Each row is a point on a landscape with many valleys, with its height.
From any point a ball rolls to the lowest of the 3 points nearest to it. It stops when none of these is lower. Distance is the straight distance between rows; heights are no part of it.
muka height 38.5: [ 85 158 122 139 179  86 107 164 101 158 107 164 196 143]
zan height 50.2: [122 114 116 108 115 134 119 128 141 124 130 127 130 124]
kune height 21.5: [127 127 125  95 179 143  95 145 144 157 148 145 156 128]
rizet height 52.5: [112 114 158 168 229 104 115 166 110 172 140 165 143 144]
muri height 39.3: [180 171 120  79  82 152 183 105 136 143 145 119 104 120]
bebe height 25.4: [173 147 129  77 130 158 139 106 129 149 143 123 123 101]
fet height 64.4: [ 91 120  93 118  81 103 140 138 120 109 108 137 152 121]
Mozi height 43.8: [148  93 136 184  52 152 160 117 136 105 130 103  80 150]
fos height 35.6: [129 101 124 133 146 145 109 123 152 133 147 122 123 129]
Pifub height 46.5: [ 87 138 145 155 193  87 106 163 104 154 117 166 158 141]
forav height 38.1: [193 115 140 179  70 150 139  91 133 123 144  83  66 134]
kizug height 64.1: [ 80 119 122 149 136 105 110 141 123 120 114 147 149 134]
Suru height 70.5: [ 93 104 161 205 143 120 134 134 129  62 108 107  99 126]
nakod height 34.7: [156 153 121  40 170 158 125 132 145 144 144 151 161 115]
razu height 55.3: [ 75 101 132 184  74 102 160 132 113  67  95 114 109 135]
Bos height 29.3: [146 101 140 156 167 164  97 112 150 134 145 104  97 123]
lokov height 61.6: [ 68 119 135 178 113  90 137 131 109  72  97 121 132 130]
demok height 34.3: [128  88 146 198 118 159 133 107 143  93 123 107  81 134]
tus height 25.0: [108 118 115 102 151 121 103 148 129 132 123 148 167 127]
kagik height 34.1: [157 133 148  98 205 156  90 127 145 164 165 129 136 118]
ner height 34.8: [107 124 126 126 182 115  99 154 132 145 137 154 161 144]
dukon height 27.9: [119 149 108  55 149 117 107 162 125 139 130 158 187 128]
rofa height 48.6: [101  91 125 171  92 128 149 122 132  86 120 117 105 125]
Punu height 48.0: [153 122 111 108  80 152 154 118 131 137 144 117 110 124]
siz height 72.2: [ 82 107 105 149  92 103 129 136 124 103 107 128 129 132]
Vime height 36.0: [214 102 155 180 106 147 110  74 126 127 135  83  49 118]
pepid height 29.9: [161 135 133  81 175 158 104 127 141 145 157 138 150 115]
rimif height 71.8: [ 76 130  99 148  68  87 151 126 110  92  87 131 150 128]
mev height 5.4: [145  96 126 152 115 161 125 103 136 127 139 104  95 121]
zako height 55.7: [ 96 115 167 192 234 106 123 162 116 143 132 147 123 136]
kimob height 67.5: [ 64 127 168 198 126  88 142 146 105  47  98  85 106 119]
kovek height 22.7: [187 171 135  50 167 173 143  84 132 158 148 147 135  96]
nakan height 26.1: [192 159 147  53 182 163 125  91 135 156 148 134 133  95]
todal height 32.9: [163 114 130 149  68 164 147 109 141 131 139  91  89 133]
bidu height 16.9: [ 97 150 107  92 152  92  96 165 115 150 101 162 197 138]
Bor height 24.2: [200 141 143 117  92 148 150  89 132 147 146 101  78 121]
ripa height 54.4: [106 114 106 125  33 112 174 137 128 106 121 126 124 144]
Rer height 56.0: [ 88 131  91 101  93 103 128 148 119 120 104 150 166 123]
Zosu height 33.6: [191 146 150 140  48 151 156 105 133 143 139  88  64 147]
fim height 10.8: [169 167 117  41 128 161 162 113 138 141 142 147 141 103]
rol height 41.1: [155 140 132 143  24 145 170 128 153 132 140  96  78 158]
viza height 36.6: [176 125 143 142 206 160  74 109 151 167 162 117 106 122]
Tif height 41.0: [119 132 104  75 118 117 119 147 129 127 116 146 158 127]
vura height 32.7: [196 117 140 164 107 150 116  75 124 138 150  83  68 126]
Let height 50.3: [108 108 121 161  25 118 175 134 125  94 114 112 103 148]
dofas height 71.6: [ 63 146 127 166 137  79 127 137 112 100  87 134 154 128]
Tilu height 49.7: [ 79 142 129 147 168  84 109 154 112 136 111 156 167 137]
Rit height 20.2: [155 150 114  57 100 154 163 128 134 138 139 135 131 112]
nituz height 34.4: [196 132 134 110 155 155 107  85 130 148 155 107  90 109]
roz height 16.6: [ 72 165 106 125 135  86 105 154 101 142  94 157 199 140]
kilet height 28.9: [127 133 129  99 200 125  92 162 138 174 141 162 164 148]
susis height 50.8: [ 87 128 102 117 121  89 115 143 116 126 109 150 169 133]
depig height 37.1: [139 144 101  47 138 139 135 139 129 135 136 140 155 113]
Dofi height 70.6: [ 71 122 153 188 164  92 132 136 117  97 108 127 119 142]

Call two points neighbours if one is among the 3 nearest of the other. Go from one point of each pair to the other, from neighbour to neighbour, staying as low as possible. Name the highest point that can't be avoided.
fim and tus -> pepid
kune and Bor -> nituz
mev and Bor -> todal

Where does a ball stop that starts at each point below?
kimob -> mev
kizug -> roz
viza -> mev
dukon -> roz
rizet -> kune
muri -> fim
forav -> Bor
Suru -> mev
nakan -> fim
depig -> fim
